A landscape with many peaks, sampled at points; each row gives a point and its height.
From any point a climber steps to the highest of the 2 points nearest to it. It stops when none of these is higher. Distance is the straight distance between rows; heights are no part of it.
navu: [107 102 180 154 144 177 115 173 184 143  84 152 136 130 108 163  79 177
 134  85 135 176 105 127 146 115 139 139 170 129]  h=259
zozil: [ 84 156 121 134 109 109 123 141 126 116  81  96 124 137  64 103 126 153
 113 147 148 154  84 201  92  81 143 181  93 110]  h=152
tetot: [129 135 125 129 159 117 160 147 183 157 102 137 136 185 149 132  92 115
 120 115 108 124 125 150 158 137 131 103 140 160]  h=559
posi: [177  81 133 100 118 122 187 127 123 109 141 106 140  47 129  85 192 111
 139 124 128 150 139  94 151 139 152 121 176 144]  h=510
zis: [145 113 145 125 175 139 139 117 168 135 183 150 164  97 136 159 118  95
  95 155 121 139 156 107 100 141 142 100 145 103]  h=435
von: [ 76 206 184 163 131 145  89  95  55 155 160 120 170 108 125 131 150  96
 103 138 138  83 113  88 135 123 141 126 101 109]  h=402
voro: [115 188  97 151 172 116 145 153 193 153 137 145 111 158 137 104 128 125
  91 125 118  70 134 147 129 133 164 109 111 139]  h=617
gope: [148 126 151 111 140 140 111 139 158 159  85 109 121 163  98 118 130 113
 134 106  71 168 102 173 131 175  77  92 150 102]  h=97
fimis: [ 75 138 177 122  76  86 122 126 141 110  59 107 133 118  44 111 116 128
 170 176 128 124  99 146 139 130 112 157 116 154]  h=486
vik: [184 134 120 137 114 179 151 144  31 134  73 108 111 119 154 136 147  76
 158  41 129 100 121 115 150 176 126 137 150 146]  h=164
Zogid: [102 158 126 137 167 148 114 122 104 114  59 171 122 182 140 190 136 155
 145 114 105 119  94 164 142 161  95  93 123 111]  h=485
Vabu: [119 112 114 113 146 185 151 152  94 136 107 124 100 125 102 116 137 112
 114 143 116 117 106 141 125 156 105 136 145 141]  h=155
setu: [147 155 126 137 113 192 106 162 126  83  94 143 133 137  61 175 143 155
 129 125 146  83 124 112 119 159 108 157  86 145]  h=212
bezir: [112 161 117 149 105 127 121  62  87  83 133 119 176 151 152 119 152 118
 156 112  52 121  67 119 187 128 133 152 139 134]  h=459
Ripar: [139 196 116 161  95 127 139 121 133 121 170 105 145  74 162 123 138 117
 103  67 124  71 105 118 134 137 146 133 146  86]  h=451
Duso: [112 144 140 157 104 126 142 138 158  92 198 156 153 169 101 110 114 106
 104 136 112 116 112  73 122 144 139 184  95 140]  h=347
dak: [162  53  97 117  81 134 123 179 167  98 169 156 106 143 163 188  90 190
 128 155 158 198 176 139 106 109 148 145  93 139]  h=238
mor: [ 99 182 118 149 117 103 153  96 161 160 181 120 105 175 204 139 131 121
 128 108  87  93 136 129 176 125 128 136 131 113]  h=309
dig: [129  91  98  77  83 121 151 144 134 144 239 122 141 106 182 100 133 106
 122  83 144  86 130 117 127 151 128  91 153 119]  h=206
kuga: [ 57 153 129 139  89 160  99 115  70 126 152 157 133 149  95 172 137 116
 117 176 127 120  79 173 100 131  94 157  89 116]  h=186
nunop: [162 102 135  89 131 126  82 107 199 138 113 120 193 164  83 103 146 146
 144 147 135 167 179 120 116 139  92 131 118 145]  h=308
vato: [134 128 128 189  89 123 120 140 101 137 198 121 106 133 154 150  90 166
 140 161 113 173 139 119  82  99 111 167  47  87]  h=273
vudep: [105 102 115 143 150  88  71 118  76 151 127 177 161 136 107 133 165 143
 111 179 117 135 147  89 104 110  79  78 100 113]  h=293
vepez: [182 158 114 101 162 156  84 136 172 186 149 139 108 185 136 122 103 145
 118  97 158 152 126 164 126 111 136 129  60 129]  h=197
momam: [135 107 133 137 123  63 115 136 164 148 112  74  97 113 117 143 125  90
 118 157 120 142 172 103 158 112  93  99 127 120]  h=405
Vuveb: [ 95  96 149 107 147 213 101 162 120  78 116 158 113 155  58 135 164 169
 111 131 159 104 135 133 106 122 116 144 118 122]  h=229
pir: [150 147 112 122 141 107 110 150 116 192 179  93  91 115 144 144  87 154
  90 134 122 106 116 129 140 119 125  88 116  97]  h=123
belo: [135 125 130 106  93 151 135 131  89 113  89 124 122 128 128  76  88 185
 171 128 111 104 100 203 111 147 131 148 172 148]  h=558
Mege: [123 155 113 120 137 129 154  89 142 124 128 102 172 149 184 102 125 105
 150 116 106  90 184  83 136 171 143  83 105 131]  h=96
Doke: [ 85 132 108 157 104 132  97 146 127 108  78 156  87 179  76 123 136 179
 130 136 173 173 135 180  78  94 121 163  63 112]  h=139
Zusuv: [106 123  77 121  97  70 101 129 115 140 143 116 172 157 124  92 102 106
  93 160 130 119 187 128  53 150 142 102 111 126]  h=279
lopa: [148 135 129  98 161 128 135 104 137 131  62 182 111 131 155 180 126 156
 187 117 122 164  90 176 152 146 110  84 163 162]  h=516
dor: [142 153 119 131 142 160  68 138  87 143 130 124  80 192 121 125 112 140
 106 108 142 138 126 132  86 118 126 147  43 100]  h=183
Vad: [ 73 147 152 140  90  86 158 112 131  65  86  83 125 119  85 113 153 119
 150 142  98 111  79 127 154 106 147 152 140 129]  h=498
vopu: [182 117 125 132 177 163 160 196 123 163  87 123 112 128 146 142  72 120
 113  58 134 115  84 200 144 154 148  98 188 145]  h=468
Rafub: [181 140 130 138 157 149 166 141 133 157  71 155 137  80 178 159 130 160
 196  74 126 155  75 177 149 163 165  91 158 148]  h=550
bifor: [155 181 130 131 174 120  78 115 143 185 134 147 134 104 139 152 126  94
  81 132 174 108 136 135 132 111 142 120 104 158]  h=504
lasi: [109 132 187 121  78  94 135 126 167 123  74 115 118  83  91  85  92 173
 201 116 114 142 135 120 146 125 115 152 151 153]  h=503
Lapom: [139  86 146 102 191 128 116  96 126 166 131 107 146  85 119 137 134 108
 127 155 130 172 173 120  83 127 115  73 134  69]  h=469
Bega: [127 127 137 113 149  76 180 120 156 104 106 135 122  86 137  79 146 120
 179  97 145  74 156  97 144 116 136 128 168 192]  h=489
vit: [116 130 125 147 187 121 113 105  66 151 176 149 116 153 195 174 100 121
 109 134 121 115 118  94 151  98 126  78 122 129]  h=109
tedi: [103 132 144 126 114 171 118 148 146  82 108 156 119  93 110 175 101 162
 151 153 147 147 185 160  84 134 112 134 127 108]  h=211
pali: [121 130 118 131 116  69 157 150 159 105 225 147 155 146 127 125 141 130
 105 139 127 134 107  73  77 155 180 111  87 137]  h=372
fop: [ 68  77 114 119 170 169 129 190 151 111 168 154  72 157 112 171 102 121
  86  99 175 110 150 109  86  79 112 125 110  97]  h=261
gorum: [ 64 101 102 141 169 161 113 138 134 132 149 169  86 182 118 171 143 154
  78 133 139 123 173 139  79  99 103  96 125  58]  h=282
bevig: [149 162 103 141  93 100 138  97  53 105 122 189 122 109 134  85 176  80
 195 119  48  99  89 125 132 151  99 103 131 127]  h=414
nol: [155 117 161 112  99 153 137 153 105  87 103 137 147 110 136  70  82 212
 148 117  84 133 143 138 134 120 187 151 169 142]  h=606
kibof: [182 127  86 132 121 119  91 158 156 135 156 177 116 131 139 148 109 119
  86 167 133 140 180 145 104 135 157 100  61 155]  h=393
sorab: [180  86 136  85 173 139  91 101  90 152 133  69 127 102  96 123 154 137
  95 152 117 144 128 129 117  87 123 110 137  80]  h=507
Tol: [154 107 128 141 108 199 157 174  89 106  41 118 142  91 152 154 126 123
 141  90 149 124 113  89 167 163 118 147 177 164]  h=172
vugu: [127 150 128 151 149 122  76 132 112 135 154 163 180 149 104 140 141 103
  97 188  76 122 104  90 127 152 115 109  80 121]  h=313
koguv: [125 149 105 127 138 102 140  77 131 164  86  89 139 156 136  83 159  74
 148  52 129  87 109 100 167 152 103 123 142 160]  h=349
gida: [114 128  78 138 119  66 149 103 166 166 197 143 123 163 211 114 114 129
 125 131 150 129 170 142 162  97 148 128 132 134]  h=325
katun: [177  95 148 138 121 182 194 144 111 130 119 112 154  71 126 124 212 123
 150 136 135 145  87 109 139 156 112 146 164 119]  h=472
nus: [105 126 170 103 117 134 126  67 153 110 117 139 131 166 110 137 141  97
 120 163  88 157  88 138 151 121 172 169 106 136]  h=373
lef: [ 92  72 144 129 134 139 104 124 124  80 126 111 164 174  94 142 139 142
 142 195 117 137 179 126 126  97 101 175 134 102]  h=324
Lagip: [175 137 105 128 147 116 103 149 123 147 166 141 101 182 145 164 131 201
 111 124 162 181  78 159 119 100 152 138  70 147]  h=214
Fulal: [148  49 133 115 139 118 132 118 147 136 108 109 106 141 126 121 153  85
 136 154 126 167 184 123 178 111 100 130 172 155]  h=383
Vefu: [111 103 155 110 203 123 175 117 146 135 143 105 131 141 134 128 125 163
 146 114 139 129  72 107 127 137 138 130 152 132]  h=488
Tes: [152 139 104 111 182  85  99 143 125 124 130 152 139 134 112 100  65 147
  97  97 145 123 118 127  62 112 129 141 114 154]  h=156
ludak: [152 107 140 114 124 189 135 152  60 100  53 125  91 113 110 171 164 152
 138 116  97 120 102 147 160 160 125 130 161 147]  h=163
tomo: [169 124 143 104 134 158 124 157 132 102 146 122 103 105 140 136  50 167
 105 128 118 171  93 149 117 103 160 158 141 117]  h=487
ser: [111 103 103 113  95 179 151 147 162 124 115  92 118  99 115 158 159 149
  85 134 170 153 157 159 146 132 138 113 144 114]  h=568
riri: [152 143 158 164 130 147 161 119  95 159 130 128 158 124 154 150 216  84
 140 129 127 144  70  96 155 182 102 124 131 122]  h=441
rara: [169 156 136 109 132 101  69 118 144 151  89 150 144 172  92 142 153 168
 155 154  85 142 103 161 123 167  84 107 112 115]  h=102
vepa: [143 130 143 125 112 112 123 117 169 110 122  83 132 112 102 131  80 107
 109 132 145 160 181 135 117 108 131 150 123 117]  h=426
Vem: [180 134 137 136 158 117 178 170 139 185 102 125 109  67 127 126 119  69
 204 102 116 107 138 145 150 147  88  92 155 123]  h=337
Moz: [139 101 145 121 180  72 123 136 112 193 194 147  89 120 175 124 108 104
 110 134 107 108 121 106 180  97 123 101 139 124]  h=116
Golu: [ 85 122  88 129 104 129 121 135 157 120 104 127  64 144 132 114 114 146
 113 139 152 179 178 187  69 118 142 135  90 123]  h=127
vivog: [125 111 110  71 138 150  84 135 172 137 107 138  71 151  89 136 128 162
 120 118 131 174 170 182  96 105 127  99 120 110]  h=117
pes: [170 126 137 122 119 103 129  54 104 140 183 147 208  98 206 100 155 116
 169 146 122 124 200 118 132 136 119 113 144 128]  h=499
Vuke: [139  81 117  95 110  97 115 120 119 142 205 107 109 161 140 100 133 153
  83 136 146 120  91  84 150 110 119 176 114 173]  h=234
nobo: [111  78 127  85 129 104 120 148 162 166 174 112 119 132  91 116 117 159
 131 129 189 120 149 156 106 120  87 129 150 150]  h=380
ledog: [124 154 154 140 137 120 135 170 181 125 146 155 114 134 122 203  75 135
 157 114 169 132 114 130 112 128 120 124  88 139]  h=243
miti: [103 162 171 161 115  92 155 126 146 155 192 107  72 144 145 129  98 145
 133 150 129 125 128 111  99 117 112 158  79  98]  h=286
Dup: [ 90 110  98 112  61 156 106 117 160  83  85 140 176 120 100 158 159 145
 100 154 160 177 155 158 122 121 176 108 126 115]  h=647
sal: [121 128 125 147 155 161 145 145 171  89  70 159 167 113  99 105 169 108
 111 123 125 123 172  93 136 152 134 124 136 147]  h=306
gepo: [116 148 119  90 141 150  72 105 150 167  94 188 102 172  95 129 157 170
 146 148 116 147 114 182 102 117 107  88  96 118]  h=108
teg: [111 116 101 106 101 149 139 118 121 146 232 133  96 143 188 119 140 122
  98 103 148 107 101  89 129 123 146 161 121 141]  h=218
git: [ 78  98 138 127 155 158 128 117 119  84 122 128  89 159 116 147 140 139
 109 174  95 119 192 115 119 119  93 115 127  78]  h=304
povit: [ 85  91 160  96 139 197 120 182 126  88 146 120  85 127  96 161 103 175
 106 111 171 156 149  97  98  90  97 152 118 100]  h=246
gab: [118 129 121  87 122 125 125  82 137  97 126 120 138 152 143 133  94  97
 124 165  84 154 114 118 114 142 130 111 121 150]  h=395
pibo: [107 151 104 151  65 118 120 129  71  63 122 119 195 146 100 124 150  95
 136 133  71  98  51 148 185 107 131 186 138 146]  h=492
fevi: [108 112 133 147 157 103 150 171 143 103 110 114  89 159  89 144  83 185
 110 149 111 137 149 107 109 106 143 136  89 120]  h=494
movi: [ 82 102 150 133 152 111 136 108 108  97 101 107 196 114  66 109 109 125
 146 159 109 143 121 129 104  88 104 178 165 111]  h=353
Kod: [171 103  87 131 137 113 110 108  88 125 110  83 120  77 102  94 156 134
  88 133 121 100 142 102 152 118 152  99 140 121]  h=561
kevot: [ 95 118 132  88 157 113 119  82 129 115 120 132 136 173 163 146 146 112
 146 158 134 100 207  80 146 128 119  92  97 169]  h=87
Tovas: [164 156 126 145 138 133 110 112  81 169  63 114 136 146 109 109 178 114
 116 106 133  71 116 115 165 162 110 133 136 149]  h=370
pofo: [141 111 158 170 121 155 131 155 121 110 178 127  96 142 149 138 106 157
 122 101 108 155  71 148 115 110 167 201 131 109]  h=458
sunu: [127  59 133 135 124  67 107 173 155 118 168 149 113 153 162 175 116 135
  97 165 174 144 191 141  61 126 165 108 126  95]  h=53
zugu: [187  84 104  86 109 120 131 122  98  74 118  91 143  78 128  83 147 144
 135 172 109 141 147 141 145 105 173 129 160 147]  h=505
Fovam: [ 89 126  92 136 116 141 108  99 131  89 127 145 156 154 110 123 178 145
  83 201 123 156 157 182 102 113 180 153 101 116]  h=538
lisi: [134 118 168 108 155 105 161 103 167 126 128 131 129  84 147 112 125 151
 168  85 137 119  98 108 151 104 164 152 190 146]  h=521
Losas: [139 133 134 145 142 172 100 129 139 144  78 156 155 129  98 122 159  86
 156 138  92 132 187 114 120 166  30 119 137 106]  h=333
zosu: [129 119 106 114 160 100 161 154 174 147 153 111 122  71 139 198  78  87
 162 152 152 123 191 148 119 122 121  46 124 104]  h=307
Totil: [155 165 126 152 123 100 140  92 122 119 130 192 140 148 154 119 138 107
 172  96  64  98  67 121 145 163 125 127 141 160]  h=433
sudib: [114 155 115 106 131 108  81 102 152 156 151 141  89 103  98 123 155 126
  98 150 165 119 101 147 102  98 174 116 108 143]  h=460
deti: [174 120 112 143 152 170  98 100  73  98 133 119 180 112 145 166 126  92
 114 120 143 124 137 110 145 105  98 173 138 128]  h=86
godup: [ 76 154 142 151  94 130 162 166 124  77 104 127 127 139 113  89  83 208
 140 127 102 124 146 136 114  99 187 189 140 142]  h=560
Beg: [112 145 115  88 122 149 159 119  85 153 111 106  66  93 136  90 146  81
 122 110 103  67 101 134 149 169 119 119 164 133]  h=146
migo: [162 134 178  91 146 172 131 115 164 132  83  91 149 123  94 113 135 133
 148 150  73 199 100 161 122 154 135 122 151  73]  h=91
kage: [ 68 203 136 135 122 110 136  92 117 152 154  88 101 155 163 171  71 108
 125 134 124 122 132 124 135 128 102 123 109 101]  h=297
Nog: [100 162 147 155 152 111 108  90  84 122 134 114 166 100  87 128 125 113
 135 158 128 104 105 121 101 108 102 142 123 108]  h=377
zulaz: [ 80 128 142  98 122 109 150 106 137 121 120 100 110 126  91  70 162 129
 120 125 152  51 162 107 127 128 141 142 145 163]  h=450
Kiza: [113 124 113 156 139  73 126 126 123 174 175 125 176  96 178 109 132 147
 122 146 155  90 174  94 144 130 143  50 144 118]  h=508
katop: [143 148 121 116  96 123 152  95 156 145 136 113 138 119 136 137 185  78
 115 130 110 127  82 104 176 157 138  99 132 163]  h=416
Tiv: [108  68 130  98 147 138 134 152 190  79 132 170 124 178 123 163 156 164
 132 129 148 123 168 112 105 121 147  93 110 146]  h=69
Tulob: [ 98 157  83 127 105  88 120  69 110 137 101  66 153 144 154  45 143 117
 111 117 133 106 158 114 153 124 110 126 147 149]  h=326
dobo: [117 140 162 179 121 129 146 133  85  68 103 107 141 146  90 117 148 141
 128 134  82  72  70 147 179 111 165 191 150 129]  h=530
dusib: [ 76 118 116 145  77 181 124 137 133 119 137 134  81 152 111 183 141 139
  96 165 126 169  87 194 117 141 116 150 116 130]  h=174
seki: [156 156 123 147 130 111 113 131 111 176 136 143 144 138 150 126 183 107
 123 133 135  76 125  88 190 154 118  78  97 157]  h=392
Mupam: [170 129  74 143 135 126 174 188 115 154 112 156  85 111 181 148  78  85
 140  83 119 108  76 157 155 121 130  89 187 145]  h=496
sapo: [103 151 114 139 121 129 137 132  86  79 154  82 132 123  80 115 115 193
 134 112 154  99 110 102  87 131 136 165  84 136]  h=257
runuf: [ 76 134 137  96 101 193 152 172 185  85 122 141 109 133 134 192  83 177
 140 117 136 208 155 164  93 114 119 105 131  54]  h=200
nev: [136  99 105 146 146 102 166 150 149 141  54 114  99 132 162 125  75  74
 126  78  91 141 107 120 180 123 122 118 187 157]  h=523
Badi: [175 100  80 104 121 135 171 119 150 146 191 119 116  87 211 111 142  71
 135  85 119 120 126 134 189 136 160  98 161 113]  h=195
vudog: [ 88 117 127 109  93 160  87 122 155 115  74 142 114 138  65 147 144 136
 113 168 124 165  79 205 128 108 127 167 131 115]  h=162
defit: [124 101 124  97 120  76 133 112 149 150 171 123  92 180 163  79 103 148
 134 144 175 124 178 159 118  95 133 149 127 171]  h=348
loda: [146 116 108 113 172 146 169 171 162 137 105 123 132  81 107 156 111 127
 174 111 141 102 169 142 128 129 115  73 150 128]  h=323
vovov: [117 154 113 117  74  82  84 106  98 129 148 116 120 116 114  52  93 104
 136 138  98  97 116 105 123 102 129 135  96 144]  h=285
fulav: [111  97 100  83 123 126 164  99 111 102 116 125 130 109 135  68 102  63
 123 129 104 135 139 118  63 142 144 121 166 139]  h=368
sego: [152 150 107 149 148 149 127 126  62 140 173 127 162 132 195 149 109  88
  81  90 135  92  96  99 150 129 113 138 145 148]  h=99
sud: [120 176 130 142 155 109  88  92  97 127 136 148 106 167 126 112  86 134
 114 112 142 132  86 152  98 110 150 180 106 143]  h=169
lovak: [152 105 120 160 189 165 125 166 148 118  85 132 142 108  87 144 178 101
 102 110 135 126 176  86 136 127  71 109 142 101]  h=311
sen: [118 174 121 120  67 107 120 138 103 128 169 114 126 139 110 108  82 142
 129  87 140  90  93 109 106 136  98 140  91 125]  h=272
gelip: [150 105 122 102  82 153 139 127 134  72 151 148 125 116 139 184  93 177
 179 185 134 174 163 161 100 130 133 156 118 141]  h=223
zot: [ 85 104  99 137 102  78 115  95 150  89 107 112 185 115 102  92 141 104
  99 146 163 137 158  94  88 163 129 123 131 153]  h=253
Vene: [ 89  88 119 102 137 146 165 117 132  70  82 157 145  93 137 141 108  70
 112 141 145 166 127  94 101 126 170 131 161 168]  h=341
kez: [108 210 143 188 103 116 106  75 105 149 187 140 145  89 168 111 142 102
  91 135 146  64 128 120 154 120 149 137 129  88]  h=425
sosu: [130 139 199 146 158 145 138 170 173 116  95 179  90 126 132 204  66 151
 163 106 130 135 112 153 160 135 137 139 145 147]  h=251
Sado: [100 156 143 137 128 102 147 176 156 107  67 102 123 127 105 121  80 215
 155  96 129 121 144 109 117 128 124 141 134 151]  h=526
nama: [139  62 103 107 121 114  75 134  81 139 173 109  98 155 107 119 141 167
  85 174 150 140 124 135 142  89 113 126 111 149]  h=254
Tek: [119 137  83 129  95 106 110  95 103 148 107  93 133 133 115  61  95 121
 110 155 102 120 168 164 112 129 105 127 118 118]  h=302
gelus: [123 152 105 131  91 105 161  96  53 123 142 164 117  70 161  82 160  85
 183  80 133 102 107  97 132 158  94 105 136 107]  h=399
gibo: [108 208 102 148 165 106 113  94 134 147  93 146 109 131 159 156 117 107
 105  90 147  86 128 150 111 144 162 100  97 124]  h=556
tef: [143 137 134 140 158 105 129 126  81 220 120 109  91  92 138  98 160  50
 133  89 149 113  61 110 159 139 112  87 138 114]  h=134
Tisob: [140 125 173 116 135 152  62 123 184 117  99 126 150 172  75 145 122 167
 127 108 139 158 180 145 128  94  89 175 112  99]  h=288
givig: [160 194 113 102  92 129  81 118 137 147 172 163 105 118 124 111 124 126
 111 166 139 117 128 146  79 129 201 100  59 138]  h=427
Pofav: [158 120 103 112  94 174 139 178 178 130 132  97 112  78 130 187  89 157
 104 117 163 170  99 160 136 131 152 123 155 125]  h=520
Lol: [108 138 123 125  79 129  80  80  87 172 179 143 189 116 173 104 148 106
 123 161 142 125 182 113 143 126  97 141 131 143]  h=455
Geram: [143 144 156 151 176 116 179  94  96 138  64  88 115 117 124 169 152  86
 161  70 150 134 103  91 163 127 131 110 134 123]  h=124
Dopo: [120 148 123 150  78 175  90 153  73 107 140 120 141 129  76 189 143 177
 139 150 135 113 100 154 125 119  86 175  87 117]  h=199
futo: [110 141 116 190 128 115 129 130 137 109 166 157 147 148 154 162 111 107
  76 189  82 132 112 103 137 122 134 156 137 131]  h=335
sikit: [155 138 166 121 194 155 152 139 118 142 168 107 130 165 129 142 127 151
 106  93 131 126  77 137 107 117 140 187 139 103]  h=452
Tiz: [168 133  96 154 136  90 130 104 110 171 131 137 173  68 171 127 163  91
 146 148 156 130 190  94 122 144 108  69 123 131]  h=553
boke: [ 74  50 172 122 141 103 114 160 182 109 150 173  91 163 124 145 161 167
 135 174 176 147 184 141  80 117 155 125 121 117]  h=60
zor: [ 80 110 149 100 107 148 130 127 148 129 127 106 114 141 106  89 140 163
 112 136 188 123 129 141 102 129 129 198 161 156]  h=412
Mopo: [111 156 158 137 132  96 136  91 105 176 103 109  59 119 109  83 149  38
 110 131 106 109 122 102 141 153 119 109 126 132]  h=140
seb: [116 100 138  98 154 116 112 102 186 121 129 138 103 176 143 172 147 101
 120 154 156 143 165 131 147 114 148  73  90 151]  h=78
Ziso: [154 128 140 151 137  99 155 134 126 129  65 172 161  57 172 109 126 168
 163  79  83 168  61 137 158 130 181 114 207 127]  h=586
Nabad: [137 106 106 104 158 114 160 141 175 134 214 123 170 104 147 136 114 113
 121 123 160 101 130  98 106 119 196  80 108 135]  h=401
bilan: [126  89 129 115 112 122 126 159 146  59 105  85 112 116 105 126  76 181
 121 120 149 164 184 119  93 105 183 147  91 118]  h=457
fug: [180 109 144 127 107 189 159 150 108 131  64 127 114 104 144 113 131  68
 132  86 108 175  97  86 196 146 144 142 161 182]  h=179
das: [175 146 165 163 138 122 129 151 138 145  67 134 137 118 111 138 138  89
 180 118 119 127 130 129 145 163  62 152 153 151]  h=350
tas: [119 112 110 161 126 113 107 129 149 163 189 207 111 159 144 135 116 115
  74 204 118 149 156 135 107 119 157 133 100 130]  h=362
Sez: [119  88 112 129 101  63  50 131  75 167 188 141 146 169 146 113 128 161
  78 177 131 130 146 107 136  99 121  84  91 125]  h=274
dini: [128 133 118 129 120  97 175 139  94 160 163 154 108  79 169 106 172  80
 160  44 121  46  57 127 146 185  97 101 174 103]  h=385
mal: [163 172 159 122 167  98 143 120  98 153 103  82  89 100 112 119 149  92
 163  29 141  86  69 118 139 133 134  97 142 114]  h=129
loneg: [111 138 153 138 114 154 102 142 195 107  68 139 187 141  94  86 137 166
 115 145 136 167 159 145 123 155 132 158 139 154]  h=334
Sut: [167 154 123 150 175 165 162  95 101 128  79  76 145 106 147 131 150  88
 153 116 155 131 175  70 129 142 100 101 107 112]  h=115
Lus: [127 142 170 120  80 144 120 128 194  95  84 139 140 154 111 124 119 137
 144 133  96 169 122 147 171 140 154 170 132 170]  h=355
lebo: [147 171 135 147 154 138 184  94 102 109 120 107 149  98 135  89 155  71
 148 111  86  95 154  56 132 156 111 129 106 111]  h=106
beruk: [101 112 171 156 141 164 107 170 171 134  88 111 117 161 129 130  77 198
 127  94 146 167 161 158 102 102 115 166 129  78]  h=271
fod: [141 110 141 139  96 181 167 101  73 108 124 108 166  86 109 110 176  76
 169 175 121 155 138 120 111 153  75 141 153 113]  h=436
bil: [146  89 115 175 131 122 103 149 128 114 172 139 111 153 138 172  95 173
 121 140 173 192 176 139  86  87 104 162  83 101]  h=256
rede: [186 118 124  88 129 167 170 133 141 102 120 115 111 106 186 112 114  74
 138  97  92 142 118 101 188 136 173 115 138 130]  h=187
Lezu: [143 154 117 156 112  66 141 108 156 141 202 122 180  69 147  90 140 109
 124 109 103  90 139  81 129 125 155  92 143  96]  h=477
bok: [166 138 144 115 173 101 132 175 110 224 148 108 125 118 117 134 124 114
 125 118 128  75  74 132 135 142 117  78 133 120]  h=128
pobu: [114 150 127 147  59 123 146 131  79 115 144 109 164 120 111 112 143 178
 169 116 128 105  74 183 117 143 121 173 164 133]  h=517
nokas: [167  96 116 139 124 137  89 160  96 121 137 110 122 193 106 140 120 196
  87 151 134 179  86 144 157  91 109 163  92 101]  h=233
tife: [101 140 137 137  67 145 139  87  81 138 176 119 176  93 126  78 175  95
 167 160 119  81 137 116 132 141 100 160 146 128]  h=420
voto: [160 109 140 134 108  97 190 123 153 101 104 154 164  93 169  78 145 126
 171  66 111 152  91  90 171 134 137 142 193 118]  h=552

Call two points neighbours if one is among the 2 nearest of the other. Go from one point of each pair to the other, from neighbour to neighbour, staying as high as possible. Name the lowest point that can't be avoided.
voro / Dup => sikit
Kod / Ziso => futo
Dup / das => zosu
Kod / posi => zugu
voro / lisi => vopu
Tiz / posi => tife
